Points on a hilly landscape, in no order, each with its height.
A ball rolls from a point to the lowest of its 2 nearest points, and stops where none of them is lower. Distance is the straight distance between rows; heights are no part of it.
Q712:   76 -220   16 -202 -258  -51 -282  161  -48  -28 -190  -24 -101  303 -163  -83  -55 -379   27  132 -273  243   24  111 -313   32 -122 -174  -12  -29  122  -56  428   46   33   40 -101  296 -298  -23  123  189  -71  -77 -199  426 -181  -31    8  197  (h 1.50)
Q993:  -72  102  215 -108  -34   77  -63   46  396  -29 -113  251  318   20  -18  160  247   33  146  -39  225  114   81 -140  -80  125 -100 -169  -16   67 -122   27  -25  -76   25   79  -39  157  -77  130  -85   29   58 -152   17  -24  132  183 -105  217  (h 1.71)
Q364: -128 -153   75  -39 -290   47  -29  282  168 -237  -62   77   38  112   57  154  171 -209  -18  -95  -78  -31   13  195 -114  -33 -161   47  -38 -113   57   62  -86  149  -79   19  406   52 -183  111   84 -223  125 -184 -225  175  -65  170  -28  246  (h 0.64)
Q118:   -5 -149 -169   42  120  240  -40   -3  137  -56  -33  136 -317  -74  -63   13  -30    7  105 -149 -294  298  349  388 -117  -67 -257  139   79  -67    4   76   95   29  166  107   22    0   37   43 -148 -178   12   -6   88  -99   13  -33  117 -401  (h 4.10)
Q449:  -77  -60  295 -165   -1 -176 -223 -212 -109   39  154 -295  100  176  -86 -220   66 -135  228  -85  280   82  -61 -245  218  321 -107  -13   -5  109 -237 -235   30 -450  103  -32 -146   62   29  154  157  143  -17 -121  -68  -48  -93   81 -151 -126  (h 3.65)
Q425:   84  -94 -152  -60 -115   29 -185  223  -54  -64 -169   40  -87  215  -89   29 -148 -103   24 -198 -181  174  196  284 -161 -186 -141   69   24 -266   44  -22  136  -36   53  107  -51  177 -102 -118   73 -115    6  -74 -115  131  -33    3   40   48  (h 1.80)
Q127:  137  -60  143  142 -274  170 -230  140 -276  215  -34 -263  -55   14   -3 -323 -131    1   59 -210   -9 -303   54 -162  225  117   70 -145  -60   19   72  -80 -113 -279  -64 -141 -149 -248   85  122   43  156 -120   23   93   12 -192  121 -174 -179  (h 4.18)
Q401: -117  -71   66  -88   19   17  -24  144   -9  -62   91  -23 -113 -406  264  113  -30  -10  112  149 -190   11  135  123 -159   21  242   81 -164   62  324  -85  -52 -213  192  425  192 -149  133  -83  114  -20  112  316  -77  -18  293  240  162 -123  (h 3.60)
Q938:   92  -20  -45   79   28   75  -19   51  -28   65  -31  -66 -382 -372   60   47  -75  -32   38   -2 -299   65   84  283 -208   94  102   37 -115  -54  223  -60   74 -169  161  216  134 -107   39  -73   25 -124   71  360   87 -129  356  229   90 -275  (h 3.36)
Q702:   63   21  191 -222  -40 -122  -66 -116  163   79  -11 -143 -215  -62 -241    5  180 -224 -120  269  103   60 -266 -154 -251  256  -42  -55   66   69   28  -76  208  179  -14  -74  179  196  -68  146  143   84 -143  183  127   62  322  -11 -135  143  (h 0.89)
Q743: -222  -75  -92  -55  138 -436  -80   91 -219 -245  233 -140   25 -160  215  157 -131    9  -18  110  201  127   37   10  127 -109  141  267  -28  -89  -12 -274  170 -377  209  305   30  -91  217 -254  269  101  158   74 -283   17  264  -31  194  135  (h 5.27)
Q423: -280  -49  178 -145 -103   56   79  138  256 -195   21  177  118  -12   40  391  209  -79   63  -43   88 -105 -126   67  -66  205  -99   78   80  -22  -50  -16 -210  135  -68   29  463  -53 -117   73   57 -266  263 -159   -9   39   57  284 -118  127  (h 1.23)
Q133:   20  -64  -51  -47 -190   69  -93  286 -188   -5  -90  -56  146  125   68  -60  -34 -164 -111   12 -287 -115   93   45 -143  -48  163  -58 -200    5  121  -33  -29  222 -112  119  -39  -21 -139  -67   87  121  -86  -23 -211  289 -281   88   69   34  (h 1.63)
Q418:   19 -131  -19   22   90  215  -23  -44  -15  176   12  -22 -285 -143  -26  -84   -6   -4   81   -8 -371  -40   56  326  -43  180   73  -22 -105  -16  156   51  -67   63   22   74  134 -225   17   -6  -45 -232   12  192  145 -209  110  265   55 -410  (h 3.09)
Q457:    5  -65  164  125 -169   19  228   24   -3   74   83 -217  -60 -351   90   38  153 -101 -200  145  -85 -355 -304 -207   74  161  261   -8  -76  121  175  -47 -253  294 -191 -207  262 -317  -28   93  119   64   74  206  226  -83   82   69  -95  134  (h 7.23)
Q918:  -96  227 -110  -19   60    6 -145  126 -252  -43  -49   -1  141  170  111   59  -67   62  -89 -127  130 -217  -33   58   74   40  136   63   20 -148  -80  -87 -125 -164 -199  162 -126  -90   58 -225   99  -25  -14  -30 -120   -3  -69   61  -15   23  (h 1.15)
Q656:   10 -189  107 -201  -82  -22  -55  -61  200  131  -44  -55  -65   66 -201 -134  182 -282  -26  234  -69  171 -162  -55 -331  327 -125 -173  -83  216  -44   -4  283  145   37  -87   36  244 -197  186  129  197 -144   34  -82  240   36  -24 -157  119  (h 1.14)
Q779: -196  213    4 -191  199  236   -5   26  356 -124  -37  485  352  134  -18  103  157  151  245   54  197  191  106   47 -175  136  -43 -255   65   46 -331   90   72 -112  117   80  -98  199 -131  -80 -246  -93  107 -196 -101   42   76   46  -66   70  (h 1.00)
Q345:   49  111  -13   59  -67 -190  185  -13 -178   39  104 -223  -17 -257   78   11    2    9 -152  194   39 -266 -295 -234   61  108  361   33  -96   27  151  -66 -255   67 -112  -20  167 -177  -20 -147  125  118   51  296   -4  -75  215  -41  -11  199  (h 7.15)
Q22: -113 -161  108 -178  161 -377  266 -347  151   34  329 -122  103 -255  133 -236   -8   74  245  217  161   43  -55 -237  199   70  120   94 -151  328  226   52 -182  -28  263   59  181  -27  115  127  -66  210  214  171  -81 -155   63 -127   37  116  (h 6.73)
Q172:  -45 -226  157  219  -96  248   22   25  -32  152   49  -19  141  234  113 -116   85  146   42 -222  -71 -211  120   13  285  -29 -133   20  -44  203  -44  203 -307   49 -157 -221   23  -83   -9  316 -108 -142   31 -223   10   29 -496  106  -16 -204  (h 2.80)
Q493:   89 -164  178   94    0  -29    9 -175  -49  142  164 -170 -178  101 -129  -18  -68   18  165 -207   63 -111   32  118  304  -31 -144  180  158  -48   12  141 -243   24   -4 -179  177   -8  111  130   30 -289   -1 -118  141 -243 -216  -19   52 -299  (h 3.44)
Q500:  -41   27 -266 -150  175 -185  162  -75   75 -230  135    7  163 -232  283  -72 -121   86  -77  153   64  -18  -29 -137  -88   -9  173  105 -125  119  -36  -25  194  -86  262   45 -224  -48   93 -166  -90  283   55  180 -165  150   20 -255  110  250  (h 5.03)
Q490:   40   48 -210  -14  -41   -7  -42  147 -274   -9  -76  -79   93  201   64  -81  -97  -39 -197  -49  -75 -141  -13   57   45 -200  133   57  -13  -91   16  -60  -97  205 -171  -56 -134  -14  -82 -141   95   36 -166   -2 -228  193 -251  -57  137   65  (h 1.48)
Q831:  180  -18 -128  291  -79   69  170    8 -133   99   -3  -23  -24   -6   47 -155  -38  215 -221 -137  -52 -200  113   26  329 -306   97   51   23  -19  125  192 -253  143 -120 -174 -107 -136   69   22 -164  -31 -119  -37  118 -109 -205 -196  173   13  (h 5.42)
Q663:  -14 -132  -59  -75  200  -26  271 -368  209   29   92   64  131 -240  163 -327    1  154  160   37  102   94  -28 -299  150  120  -35 -135  -94  351  -78   53   61 -143  192 -135 -170  -72  134  186 -349  345  154   12  171 -196   -4 -165   32  -71  (h 6.34)
Q896:  -95  173 -244   51  363    8  123 -161   58 -165  153  187  -95  -71   53  102  -57  246  116   78  242  164  214  159  108 -193   -2  159  161   58   20  155 -101  -86   97  149  -13   81  123 -170 -112 -177   86   64   43 -232   69 -200  218 -154  (h 6.46)
Q397:  -78  -71  134   -4  -91 -369  272   -5 -166   10  266 -335   59 -125  116  -97  -14  -63   45  -31   78 -309 -230 -268  452   30  269  101  -89  141  142 -182 -347  105  -59 -191  244 -248   65  -30   74   84  101   87 -208 -138  -57  -94  -26  151  (h 7.04)
Q83:  185 -133  250  188 -236 -219  -25    2   60  -77   46 -248 -155  110 -223  185   -5  -61   48 -273  167   19  -80 -100  102 -176 -302  223  213 -124  -28  -95 -102   97    5 -283  230   93  188  244  155 -236  -12 -284  222  -50   35  -27  -46  136  (h 3.94)
Q235:  326   88 -210  114 -148  -21   37  107 -253   41 -217 -236 -250  161 -208   77 -101 -154 -342   94 -183  -25 -277   71 -263  -60  -16  -78  132 -175   80  -48  211  333 -215 -226  -84  104  -96 -122  183   80 -201  111   86  192  -36 -221  -81  210  (h 1.18)
Q800:   27   71   34   26  157 -106  231 -325  172   58  114  107 -153 -158  -57   56  112  194  103  132  151   70   49  127   -8 -183  -71   77   86  116  270  317 -243  298   24   52  357  129   82  109 -114 -266   11  -38  200 -234   62  -64  136 -141  (h 3.12)
Q798:   10  122  130  174 -102  320  118  203  151   49 -228  153  142 -236  -31  126  138   11 -234  -41  -59  -48  -97 -238 -154  170  127 -341  -54   51 -199  -50  120   52 -173 -166 -153 -184  -10   84  -48  155  -12   73  178   66   77   34 -106   95  (h 1.86)
Q759: -125  228 -137  -70  267  281  -34   33  -11   13  -91  219  -56  107 -249  119  -11   21  -28   -8  -76  106  -42  195  -53  270   23 -230   76  -54 -331   -2  104   56 -101  -51 -197   -6 -129 -201  -82  -60  -27   60  -39  -70  -11  -67 -143 -257  (h 1.76)
Q930:  -14   99 -161  -73  -13 -216   74  -73  187 -124  -78  -45  -80   23 -248  166  116 -187 -220  200  193  187 -341  -66 -215   66 -176  -15  216   -3 -158  -33  409  193   35 -106   -7  249  -97  -59   53  111 -119    2   67  183  291 -122 -187  287  (h 0.59)
Q436:  193  334  270  123 -196  145 -147  220  132  154 -333  109   59 -130 -141  123  189   17  -98  -84   94   10 -114 -311 -169  150   59 -356   40  -68 -110 -119  138 -100 -208  -79 -178  -87   48  109   59  155  -84   84  227  -44  268  140 -198  176  (h 2.07)
Q421:  275  134  -56   83 -104  196  -74  105 -136  241 -264  -58 -222  -49 -218   40  -60 -106 -241   59 -258  -12 -179   66 -218  158    2 -282   13 -109  -91  -99  195  157 -166 -125 -182   -1  -82  -24   81   81 -160  261  166   29   71 -105 -125  -56  (h 1.31)
Q476: -176 -275   87 -121   81 -167   17  -95  140   77  236  -72  154  279   36 -200  131  -94   98  119  -45   96   50  -14  141  -76 -111  211 -126  155   34    1 -108  379   77  -32  165  171 -159  240   79 -149  -35 -254 -411  229 -421 -112  151  -67  (h 2.08)
Q92: -178  -53 -223    8  333  -89  157  -31   30 -177  211   99  -79 -264  256  177  -97  104  124   78   94   72  248  212  140 -206   52  261   10   33  122   51 -214 -124  165  249  112  -84  169  -91    5 -187  221  163 -111 -195   99  -70  287 -170  (h 6.65)
Q729:  105    7   50    2 -111 -167 -241   64 -245  165  201 -284 -162  217  -67 -178 -246  -24  298 -189 -100 -182  121   29   39  -82   80  224  -86 -280  246  -41 -155 -159   90   81   92  -13  166  -84  220 -228 -124  -95  -42  -81  -75  128  -24 -229  (h 2.84)
Q945:  171 -349  -39  171   97   43   87 -346  -63  190   55 -187 -310  -90 -183 -346  -65  -32   19   45 -197   36   35  120  175 -102 -149   23   -5   42  153   93  -73  118  151 -208  -14  -48  -12  202 -173    6  -77  -75  264 -120  -59 -200   59 -321  (h 5.61)
Q692:  -54  245  117 -134  161 -140   91 -261  192  120   52   77  -56  -86  -65   99   77  118   -2  374  181 -113 -146   45 -225  -36   94   -3   52  122  251  252 -261  348  -72  106  440  335  -71  -95  -31 -235  -85   97   81  -43  198   32   22  139  (h 2.69)
Q747:  114  156  311  -55 -282 -253 -253  152   44    0 -132  -66  -69   27 -100  187   55 -127    3  -96  147   18 -162 -113 -132   33  -93   -2   30 -179   83 -205  -46 -175 -136   40  243   42  -36  101  191  -88   72  -37  186  -64  338  326 -203  174  (h 1.25)
Q621: -107 -161   33 -136   25 -180   64  -20  -20  105  215  -58   94   84  159 -227   76 -133   74  253 -188   27  132    8   35 -148  151  202 -184   91  224   51  -26  359  131  192   50   59  -77    8   53  -15 -111 -122 -414  235 -294  -81  199    6  (h 1.85)
Q976:   67  256  101  -47 -114  -98  -77  190  170  -74 -219  163  234   27  -12  143  197  -15 -116   43  212  -55 -113 -268 -172  -43   88 -185   -1  -42  -31   -4   46  -73 -152  121  -86  119  -27    8   69  180  -56  -45   67   55  223  108  -92  391  (h 2.17)
Q412: -164   62  -63   10  109 -371 -202   92 -152 -236   46   52   10   95  114  384 -164  -11  -52    2  274  168   13   52   92 -211  -71  304  183 -231 -119 -290  120 -413    8  262   62   54  190 -232  143  -50  103  -89  -66  -71  276  154   19  189  (h 5.45)
Q248:  179  -61   73  165 -177  -17 -106   34 -215  316   80  -88 -100   24   47 -231 -168  131  262 -156 -196 -206  198  165   62 -126  171  135 -138 -199  364   52 -147 -231   50  110   34 -153  113 -104   83 -217  -95   37   95 -185   11  209  137 -242  (h 2.66)
Q339:   27 -232  125  231  -56  252   44 -128   25  223   73    3  -77    4  -12 -147   43   69  102 -150 -101 -190  162  117  316   72  -80  -86  -11  162  -20  193 -300  -52  -79 -215   26 -283   44  211 -103 -151   18  -62  194 -262 -217   68  -75 -372  (h 3.06)
Q613: -235  -80   13 -183 -121   17  -76  119   60 -164  -22   79  173  280  -29   63  134 -222   -8   90  -13    1  -95  138 -110  133 -151  -13  -56    6  -59  -16   24  137  -85   52  144  183 -226   66  140  -58   28 -184 -361  294 -226  150 -142  198  (h 1.05)
Q544: -217  -14 -215  -63  133 -303   69   29 -190 -259  165  -95  177  -37  280   86  -95    7 -165   45  134   85  -74 -111  115  -49   71  214  -34 -104 -158 -170  213 -187  117  129 -146 -110  151 -250  105  186  139    9 -261   95   61 -142   69  303  (h 5.15)
Q492:  224 -114  134  193 -287  -61 -104  136 -104  134  -33 -287    8  138  -92 -165   -8  -22  -36  -59  -95   -1   23 -213  -30 -221  -42   46  -87  -74  150  -66   28  198 -104 -107  -16   29   16  207  116   15 -226 -122   60  174 -114  -79  -41  189  (h 0.97)
Q950:  -89   38 -384  -45  246  276   61  155   -7 -152  -94  232  -66 -203  150  201 -150  118 -105   24 -118  129  302  252 -182 -180   26   44   47  -47   28   68   49 -136  146  282 -195  -80   82 -330 -149   19   64  200 -154  -25   17  -68  245 -145  (h 4.55)
Q129: -143  258 -109 -164  227  324 -113  106  146 -109 -170  360  180   53 -160  185  -34   12   61  -37   -8  292  121  131 -224  135   -5 -332   63  -87 -348  -20  288 -193   -1  129 -334  111  -54 -243 -199   44   90  -26 -150   33  103  -19  -78  -89  (h 1.64)
Q283:  301 -169  296   62 -339 -137  -50   23    2  324   24 -260   -2   78 -135 -248   25   37   47   21 -205   46    5 -272 -108 -180  -51   49 -149  -66  392   16   -1  344   39 -113  198  138   92  346   81   -2 -239 -255  226  146  -25   23  -37  154  (h 0.84)
Q509:  -17   58   52  204 -244  109   -7  192   10 -179 -151  126  173  250 -103  218  217  -32 -206 -127  169  -38 -253 -112    3  -74 -330  -96  122  -16 -177  -80   34  122 -261 -292   61  100 -165  179  -32  -20   34 -292   86  160 -119   96 -275  284  (h 4.97)
Q16:  138  -82  177  288 -313  380 -207  251 -174  187 -175 -178   69   65   37  -12  -38  114 -169 -365  -49 -211  148 -148  153    8  -43 -175  -82   76 -147  -45   19 -282 -201 -161 -235 -208   59  251    6  209  -67  -74  110  132 -237  105 -158 -134  (h 4.33)
Q895:   67  101   57  176  -34   -8  211 -103   77   44   41   15  119  -48   64 -101   99  166 -124  -88  145 -125  -53 -208  232   57   55  -31   30   78  -82   79 -140   47 -146 -210  -73 -103   51  111  -63  122   -4   14  152 -167  -63 -110   22  108  (h 5.24)
Q678: -199  -18 -136  -27  132  -59  191   86   16 -261  153  125  190 -185  373  229  -16  151  -33   38   -8 -184  161   32   69 -111  231  208  -74   28   18   28 -224   19   46  141   65 -190   60 -112   54  -53  211   81 -208   12   14   33  213  146  (h 6.84)
Q989:   51  147  -91   54 -165   76   53  220  140 -191 -224  177 -123 -136 -197  253  108 -120 -244   -4  -23  215 -128  -33 -228   -2 -151 -219  170 -129 -173  -17  394   90  -29 -115   11   98 -143  -36  -39   87  -54    8  119  155  270 -149 -155  295  (h 0.83)
Q673:  -23   73 -329 -298  295  -41   86 -168  -29  -91   37   25  297  -79  316 -117 -216  133   36  252   52  -58  112  -46 -191   64  243  -35 -145   97 -107  -25  179 -231  171  199 -287   -6   43 -386 -128  268  115  273 -218   69  -29 -176  132   87  (h 4.90)
Q136:   33  286   70  210  -75   -8  145  -13 -110  -96  -16   -6  155   15   47  112   81  114 -211 -159  248 -294 -309 -348  225  108   20 -115  140   -2 -264  -97  -93   -5 -278 -364 -120 -209   59  -16  -24   79   15  -52  218  -71  -34 -108 -188  141  (h 5.05)
Q963:   92  -23  -40  -44 -377  162 -194  498 -275   33 -249  -18   93    7  113   48 -124 -125  -93 -120 -394 -171  149   31 -194  -17  158  -90 -206  -96  217 -125  -24   17 -128  195   -5 -134 -113 -155  169   79  -67  119 -145  233  -93  306   45   78  (h 1.77)
Q241:   -9  383   12 -103  178 -153   38 -173  157  -55  -10  193 -181   41 -232  249    2   53    5  319  217  139 -195  167 -277  -50  -72   22  123  -27   37  189  -70  225  -13  170  289  411 -177 -233  -40 -222  -74   -1   75   35  245  -52    1  121  (h 2.32)
Q310:  -40  212  -76   48   73 -166  242 -192  -91 -203  103  -28  155 -174  151  131  -40  182  -88   21  272 -181 -300 -445  155  153  139  -34  120   23 -340 -119   21 -203  -31 -249  -94 -171  142 -127  -46  153  187  116  166 -133  167 -174 -110  379  (h 4.87)
Q497:  253   52  339   69 -226 -215 -281   43   67  164  -87 -178 -117  -70  -91    9   17  -10  158  -75  154  112  -18 -172  -82  -17   26   60   22 -123  134 -125   -5 -230   24   62   83   16  109   69  187  -33  -59   18  261 -148  352  172  -56   77  (h 0.88)
Q86:  169 -192  -78 -114 -179    4 -303  185  -42    6 -243  -88  -37  205 -143 -137 -197 -137    9  -77 -213  275  153   79 -207  -98 -131  -56  -30 -193   10  -12  318  -59   58   75 -287  230  -41  -72   84  142 -126  -63  -45  251  -92  -52   67   32  (h 1.65)
Q432: -200 -279  214 -177  112  -90 -180 -164  -90   39  266 -268   40  161   -1 -263   42 -149  275  -56  123   63   38  -70  214  236  -48   97  -53   90  -81 -142 -145 -193  199   97   74  -86  -19  132  187  -26  119  -32 -177  -37 -195   98  -25 -262  (h 3.31)
Q628: -226  -29   97 -163   75  -91 -139  -68  -26 -116   55  -60  284  199   77  -26   76  -60   87  -86  283   83 -162 -171  146  232  -82  -15   22   37 -320 -249   83 -359   40   15 -141   41   25   70  169  101   74 -157  -71   25    1  125 -157   49  (h 3.95)
Q450:  -34 -209  -47 -138  107 -213  415 -317  200 -179  202  -62  122 -446  248 -205  -31   25  113  207   23  -25  -74 -330  142  -42   83  168 -155  401  139  -12   24  -11  365  -33   23 -199   95  153 -218  338  200  141   56  -36  109 -206   79   49  (h 6.56)
Q762:    7  -97 -156 -120  143 -174 -305   63  -39 -151  -25  -69 -159  270  -85   14 -227 -114  205 -145  -70  310  205  327  -40 -189 -231  275   72 -377  -48  -88  192 -260  192  222  -41  232    5 -147  117 -179   21 -161 -160   41   95  -25   59  -34  (h 2.03)
Q940: -129 -173  105    0   39 -438  298 -129 -119  -31  336 -196  -55 -275  148  -67  -22  -15  168  -44  114  -96  -58 -109  396   62  184  241  -50  213  117  -67 -370  -49  133  -37  167 -234   97   12   43   22  222  166 -203 -212   67  -73  113   -1  (h 6.92)
Q431:   69 -111  243   81  -96 -135  -84  -94  143  -32   50  -58 -163   88 -170  214   -2  -54  202 -322   94  112   70  144  107  -44 -274  256  212 -132  -58   12 -122  -20   84 -163  274   36  102  228  137 -347   91 -196  211 -175   68   68  -14 -134  (h 3.74)
Q787:   60   69   33  -82  -85  -45 -188  -21   42    4  -73   -6  169  561 -184 -112   56  -90   77    5  119   18  -24   78 -133  -95 -224   -8  -30  -20   14   42 -104  286 -161  -53   91  355 -151  182   37 -146 -184 -264 -225  185 -298   76 -131   91  (h 1.49)
Q681: -109 -143  -70 -123  225  -62  192 -254  280  -89  112  138  -78 -159  106  -36  123   43  138  118   -9  177  224  166    8 -204 -147  182  -12  182  276  225    5  139  215  172  256  141   78  189 -149 -135   17  -48   14  -55   46  -55  193 -211  (h 3.53)
Q347:    5  272   -6  209 -201  222  -38  210 -151 -187 -115  230  145  327  -15  177    1  156 -122 -306  166 -129  -22   57  136 -161 -241 -101  197  -84 -214  -38 -133   69 -262 -188 -135   44  -43   77 -103 -139  -49 -369   47   37 -224   56 -142   39  (h 4.75)
Q473:    0   29 -156  -67   25  -39   -9   35  123   61  -94  184  162  418  -71 -154   31   -7   15  112 -135   54  140  194  -79 -238  -84   23    1   15  101  255  -49  403 -135   87  -49  358 -162   60  -59 -115 -230 -216 -280  171 -406 -108  153   81  (h 1.81)
Q332:   86  -11   63  207   -4  343   98  129  -67  149 -115  -12 -121 -148  -80  100   24  -26 -267  -12 -221 -213 -232   44  -24  292   99 -184  -84   45 -144  -75  -31  207 -273 -239  -19 -321  -94   80  -26   33    4  220  178  -59  -75   23 -183 -214  (h 1.57)
Q294:  -47 -168  205 -252 -172   43 -172  167  210   29 -185   53  -36  139 -113  -68   82 -368   28  158 -177  185  -25   92 -324  264 -108 -320  -63  109   21  -11  416  -34   62   59   -1  194 -270   50   20  206  -85    6 -246  300  -18   85  -53  161  (h 1.34)
Q655:  -43  333 -143   25   78  -35 -129   65 -277   59   65  137   71  125  113   19 -154  202   65   11  168 -336  130  139  198  -87  232   57    6 -143  152  113 -345 -230 -217  216  -76 -129   77 -354    7 -112   16  130 -115 -178  -22  128  144 -127  (h 1.66)
Q67:    7  379 -250    7  250  -34  277 -283   -5 -174   56  135  121 -158  102   76  -62  211  -29  159  263  -69 -311 -287  -31   67  178  -73  144  -11 -312  -14  115  -24  -32 -151 -142  -25   17 -293 -202   49  159  138  124  -60  172 -295 -122  295  (h 4.72)
Q908:   14  -97 -231  -25  152 -165  131 -160  157   -9  101  124  141  132  131 -178   -4   71 -108  203 -141  100  175   89   29 -359   66  153  -59   95  184  222   58  395   78   68 -139  212  -48   66 -122   96 -203 -152 -296  163 -350 -279  301   37  (h 1.67)
Q674:   31 -181  -10   96  186  220  127 -188   55  141  -47   41   63 -107   70 -313    4  115  -70   34 -144   63   64 -145  151   39  -30 -211 -153  221 -168  100   67 -130  104 -203 -291  -73  -45  147 -341  351   39  -16   79   21 -176 -149   46 -210  (h 6.13)
Q988:  312 -287  -76  299 -120    6   74  -93 -158  115   30 -258 -208  -85 -100 -199 -150  136 -170  -61 -248 -147   49  -36  269 -299  -44  126   -4  -62  126  107  -76  167   44 -248  -96 -102   58   99 -179   76 -150  -62  217 -112 -114 -269  149  -57  (h 5.51)
Q196: -205  -76  -76  -35   35  114  -28  113  -13 -149 -115   58  106   29   11  191   31 -141  -94  -59   52  142 -229  -83  -17  232  -78  -86    0   29 -483 -240  347 -226  -20  -59 -190  -24  -30  -67   58  169  101  -16    0  121   57   23 -232  106  (h 4.22)
Q701:  148  115   40    0  135  177  160 -264  176  146  -67  146  -81 -281 -146  -85  203  145   85   20   65  261   86  -84  -51  -57  -93 -195   70  159  169  144  196  -23  133    3   -7  -21  204  268 -195   62  -54   32  290 -231  295  -28   25 -236  (h 6.02)
Q643:  -99 -112  139 -120    6 -248 -205    0 -176  185  214 -320  -44  201   -7 -271  -35 -100  285   32  -28  -43  151  -72  156   30  119  169 -143  -88  202  -87 -143   12  145  220  178  -58   24   -6  180 -125   12  -41 -134  -74 -121  165   25 -174  (h 3.02)
Q707:  -95  270 -328  -60  163   69  177 -109 -140 -119   22  171  194   81  143   93  -91   69 -202   83   33 -180 -269 -127  -66  154  150  -70   79  -49 -310   18   90  119 -129 -184 -219  -35  -29 -341  -73   81   15   65  -22   33 -111 -203 -113  195  (h 4.56)
Q724:   77 -158   26  108  182  235  135 -355   96  211    7   70 -199  -73 -230 -248  102   64   -9   17 -123  238   80  163   47   46 -222 -151    2  126   76  188   96   90   98 -181  -54  -49   14  250 -247  -31  -40  -51  325 -189  -23 -132   26 -433  (h 5.78)
Q901:  -17 -312  -11  -48   99  -62   39  -71  169  -78   25   17 -276 -196   32   35   10  -56  162  -44 -234  240  250  274  -98 -122 -154  264  -20   51  262   66   26  131  292  192  219   47   -1  200  -21 -231   69   17   28  -77   91  -23  189 -247  (h 3.82)
Q91:   33  100  203  -63  -81    9 -372  -30 -197  128   50 -147   28  173  -50 -322  -37  -74  177 -172  210 -231   17 -148  215  250   51 -129  -33  -46  -63 -144 -113 -419  -45  -18 -151 -130   60   48  110   76 -109  -25  -35 -130 -142  220 -176 -229  (h 3.98)
Q534: -269  198 -171  -43   -8  227   51  142 -112 -170 -124  274  352  150  124  240  -56  -61 -153  -15   53 -106 -269  -85  -91  184   74 -211   35  -56 -401 -134  149  -27 -212  -64 -173   -5  -70 -191  -18   47   52  -33  -42  137  -63   83 -232  247  (h 4.40)
Q731:  -55  206  -98  -66  212  197  141  -61   43  -55   -6  108 -150 -248  -76  214   22  -77 -116  139  -18  -51 -246   41 -229  278  164 -149   55    2 -232  -25  156  122  -14  -74    3  -40  -31 -150  -52  -28   18  254   97  -37  249 -123 -189  -61  (h 1.36)
Q355:   -4  -71  110  180   30  175    5  -92   -4  193   10   95  -66 -207   17  -65   28   86  109 -120 -119 -165  129   86  221  140  157 -145  -13   44   69  151 -210 -118  -62   -1  -21 -346   70   33 -118  -56   84   92  222 -340  -25  204   27 -300  (h 2.68)
Q2:  297  -99  339   61 -184 -257 -176 -109   76  347   30 -287 -155  -21 -162 -212  -51   31  255  -75  -36  159   80 -108 -126 -123  -77  147  -35 -155  328  -24   18  -97  167  -22  160  183  119  198  178  -41 -169  -90  324  -92  238  172  -40   48  (h 0.56)
Q145:   34   95  -46   73  177   42  119 -169  115   -1    8  104 -131 -265   20  -69   76  162  132   23  214  172  205  -73   38 -123   16  -21  134  101   62   85   67 -262  175   95 -121  -53  201   75 -165  117   32  142  248 -270  243  -70  141 -175  (h 6.21)
Q147: -162 -200   94   61   31   88   16  -41  -30   88  208   11  250  291  215 -207   76  116  145 -141  -49  -88  169    3  292  -66  -43  121 -178  144   34  128 -298  101   12   13   37   -4  -71  260  -41 -123   15 -248 -283   75 -514   46  168 -161  (h 2.44)
Q813:    8 -251   80   83  123  297  109 -107  126  172  -76   56  -37  -57  -65 -186  108  -30  -86   74 -230   87   27   16  -54  153  -77 -176 -135  217 -143  134  135   97  -13 -142 -151  -20 -108  218 -186  204  -45   36   31  147 -121   31  -62 -272  (h 5.99)
Q42:    5  334 -230   -6  123 -139  -32 -116  -57  -47  -73  130 -205  261 -179  186  -41  -19  -56  208   50   70 -121  315 -203 -131  -69   82  147 -163   25  135  -36  250 -179  132  131  394 -159 -296   49 -259 -116   15  -30   42   77 -106   54   78  (h 2.02)
Q56:  -90  115  342 -163 -239 -111 -128  137  164 -143  -61  131  122   17  -50  380  178 -101   11  -81  234   13 -220  -17  -77   94 -140  -44   68  -99   11  -89 -148  -55  -94   34  390   -8 -153  101   86 -168  226 -229   90  -37  217  397 -245  296  (h 1.78)
Q209:  -83   98 -384 -207  297  335   48  103  -39  -99  -15  171  156 -147  213   93 -223  142  -45   77  -19   -3  158  108 -181  -25  240 -140  -22    8 -130   72  124 -158   99  179 -391  -57   87 -436 -212  156  116  215 -200  -51  -33 -118  127 -100  (h 4.73)
Q955:   -5  145    2  223 -213  367 -155  162 -182    9  -95   85  105  159   36   44  -20  169 -187 -382  155 -248   78  -67  266   -9 -139 -162  165  -34 -332  -26    2 -275 -228 -173 -304  -96  148   31  -61   73  -11 -191   78   61 -278  -29 -109  -94  (h 4.52)
Q166:  -24  269 -159   91  -11  148  213  138   65 -189 -142  119 -110 -342  -55  352   55   57 -200   82   53   48 -136  -37 -269  -56  100  -67  228  -30  -39  -23  199   71   18    1   50   -4   -3 -207  -45  -75   -3  245  162   57  388 -120  -22  188  (h 1.08)
Q726:  -41   88   -1   34   58   61  -49  -45 -144  203   62   83  -42  -22   83 -137 -111  135  191  -53   22 -264  201  167  294   70  240  -54  -17  -63  150  153 -319 -326 -127  145  -68 -198  108 -139  -51  -59  -22  173   10 -375  -10  199   83 -302  (h 2.19)
Q595:  -91  111 -200 -145  301 -192 -201  -98 -129  -84  -19   -5 -244  186 -126   96 -132  -67   80  130   59  204   18  318  -81  -82  -49  161   74 -191  -40  -37   69 -104    5  254    7  223  -24 -354  145 -198  -27   88 -143   19  114  -50   85 -100  (h 1.70)
Q218:  -57 -246 -329  -29  114  252   42  141   41 -197  -91  136 -128 -133   93   37 -113  -19 -113  -99 -325  159  348  388  -79 -271 -134  227    3   -9   15   64  127    6  171  142 -178 -115  -36 -110 -196    4   41   24 -179   70 -147 -125  300 -303  (h 4.35)
Q998:  388 -114  -11  210 -300  -83   22  179 -123   31 -129 -245  -62  -50  -81  -72  -96  -35 -283   95 -242   11   -1 -149  -91 -297   29   58  -37 -104  134  -67  193  356   34 -151 -126   23  -68   31   83  184 -249   50   41  256  -60 -162   76  259  (h 1.09)

Where does a ball stop that starts at each point below?
Q743 => Q595
Q145 => Q918
Q218 => Q595
Q663 => Q918
Q196 => Q918
Q425 => Q930
Q436 => Q2

Call two points neighbours if one is among the 2 nearest of the other. Go from one point of each pair to the other, from neighbour to neighbour, staying as low as possible. Name the highest point that can't be avoided.
Q930 and Q779 => Q759
Q364 and Q908 => Q473
Q779 and Q918 => Q339
Q2 and Q595 => Q976
Q595 and Q779 => Q762
Q2 and Q364 => Q56
